Each row is a point on a tangle of strands that fork, close into loops and nearly touch. The rows are in no order.
In the rows, 128 means zero.
Two points are linked if the straight distance between their rows is under 49.5. Some points are linked to none.
nid: [162  99 107 125 150 157 103 157 127 170 110 200  74 165  93  95]
pige: [118 102 117 173 177 192  89 143 155 174 127 111 171 128 141 100]
Tik: [110 120 149 134 150 117 132 121 127 119 152  75 200 129 154 134]
Vasot: [156 129 131 107 104 124 167 130  91 127 112 166  78 147 115 130]
Bosub: [137 104 133 147 180 158  86 179 119 160 133 100 185 114 139 110]
kurev: [103 121 111 171 197 202  92 159 154 164 133  75 212 130 143  83]
Sipub: [143 133 131 105 115 115 170 131  96 122 119 152  92 143 123 140]
Gudo: [ 83 145 133 116 116  82 143 107 150  94 143 104 166 101 157 149]
Fodi: [131 144 117 123  94 114 136  77 146 116 133 135  82 145  97 148]
keniv: [101 119 116 188 152 195  86 129 166 160 129  81 179 129 148  98]
neb: [ 96 144 150 106 151  82 144 130 130  90 154  80 208  94 156 137]
Bop: [101 126 113 197 139 195  79 110 172 156 133  72 170 130 143 101]
dubat: [179 109 126  99  96 144 137 160  82 150  88 206  58 145  98  94]
ruzel: [185  88 116 138 198 171  97 164 108 191 114 192  82 185  93  99]
ren: [127 132 125 147 107 120 118  81 154 127 144 114 107 150 114 152]
diso: [ 84 151 126 129  94  90 123  79 171  95 148  97 150  99 139 155]
miri: [161 124 124 116 120 134 130 174  98 153 110 170  85 148 116 115]
pizu: [109 115 141 155 136 137 122 109 142 129 150  74 186 139 155 131]
bupa: [166 107 113 108 112 152 120 161 105 159  96 204  62 154  93  93]
bezo: [148  99 113 152 153 160  88 145 150 171 123 177  95 153 109 107]
Zap: [135 128 124 146 105 123 123 104 137 132 135 133  93 160 116 141]
Kov: [109 146 128  94 132  89 166 129 117 103 129 125 135 109 145 154]
nezu: [ 98 162 134  88 124  73 163 141 118  79 128 110 151  86 163 151]
zozo: [120 118 133 171 115 143 102  92 156 137 144  89 141 144 138 138]
mavom: [110 150 117 105  88 103 160  91 139  99 126 147  92 111 115 151]
sede: [161 103 107 120 126 157 107 153 122 163 103 204  64 161  88  91]
tidu: [124 145 129  83 129  97 179 135  99 102 119 141 116 105 137 154]
koga: [144 125 122 148 101 134 109 128 134 143 125 151  81 162 111 122]
Nez: [113 118 135 171 149 172 101 144 145 147 136  70 197 132 158 104]
mebev: [158 131 139  81 117 113 190 130  81 109 107 169  87 114 121 143]
favup: [144 136 133  88 124 110 182 133  89 112 115 154 100 121 127 148]
Zute: [128 120 149 150 163 149 103 169 110 136 143  68 207 121 151 112]
vid: [145 128 126 172 106 148  84  95 165 148 137 116 102 149 117 133]
keso: [ 98 132 151 117 154  98 141 123 132 101 155  77 209 107 152 136]
noga: [103 160 129  92  95  89 175 123 124  80 117 136 116  90 154 153]
loga: [154 130 119 166 102 146  78 104 164 151 129 136  86 154 104 122]
mogub: [137 110 141 141 180 138  85 195  93 148 136  97 179 110 133 120]
Tozo: [141 150 115  99  72 115 153  66 141 103 117 157  65 121  83 138]
gike: [100 168 132  89 105  78 171 134 119  73 119 118 135  84 165 152]
gez: [ 73 158 142 127  95  75 136 100 157  80 146  84 174  92 166 144]
fumos: [ 94 140 125 127 108  95 133  85 161 104 146 110 136 115 132 157]
lod: [ 95 124 110 183 173 201  89 144 164 161 131  76 200 132 148  87]
beto: [127 104 125 161 174 177  89 160 143 168 129 101 180 124 148 104]
lazo: [105 151 122 100  95  96 169 106 132  93 123 146 102 103 130 153]
Zaf: [175 120 145  83 108 116 188 126  72 113 101 184  74 121 113 133]
liroz: [174  92 110 120 176 164 106 166 113 178 109 201  75 173  88  96]
foz: [ 72 151 138 134  95  87 127  86 169  85 152  80 177  90 156 143]
vefo: [134 133 129 116 119 113 158 128 107 126 127 141 101 148 129 144]
bama: [148 122 119 163 108 147  81 121 156 154 125 151  83 153 107 116]
Zuser: [138 129 127 167 106 140  97  76 166 137 144  98 116 147 121 145]
rava: [123 151 115 103  78 109 158  80 142  97 121 152  78 109 100 145]
dez: [128 113 153 143 174 127  91 195  74 125 146  79 190 110 133 122]
tiral: [163  98 118 126 185 152  97 184 118 177 122 172 109 145 109 116]
Mabod: [ 97 160 138  90 138  71 155 144 114  79 135  99 170  86 160 147]
sozu: [173  88 119 138 199 166  95 169 118 187 121 177 103 165 103 109]
pek: [125 119 155 148 175 147  95 189  92 126 149  63 211 111 137 111]
tokon: [ 93 149 126 104 116  85 156 116 136  96 133 122 139 104 148 153]
rop: [121 135 127 115 121 105 158 114 121 119 132 135 112 142 131 150]
Loput: [150 146 120  88  57 111 158  63 134  92 105 171  58 100  83 133]
ros: [181 113 139 100  88 131 159 139  71 136  92 195  59 144 105 107]
vav: [168 122 135 106  92 130 160 135  83 133 102 180  68 150 107 117]
fudoz: [110 116 137 173 127 154 107 102 151 136 145  74 170 142 150 128]
sebat: [ 95 153 144  97 146  74 149 137 122  84 144  92 189  90 158 142]
Zuv: [105 136 123 121 114 101 147  96 142 111 140 127 120 131 126 154]

How many points has the smallest loop of links through each point below? Write none if it is on no loop.
tidu | 13
Zuser | 7
keniv | none

A piece is two or more points that can be reached from each other along the links. Count, over all rows, the pieces, the separate loops (a circle has one, a figure eight two, a Y none), the forks (points with three links) and the tips (points with one).
pieces | 4
loops | 2
forks | 3
tips | 7

Name the points in between on the shortest way along the links from the first point to the second, in order.
loga, keso | vid, Zuser, zozo, fudoz, pizu, Tik
Tozo, Mabod | rava, mavom, lazo, noga, gike, nezu
tiral, nid | sozu, ruzel, liroz
Bosub, Zute | mogub, dez, pek
foz, tidu | gez, Gudo, tokon, Kov
mogub, pige | Bosub, beto
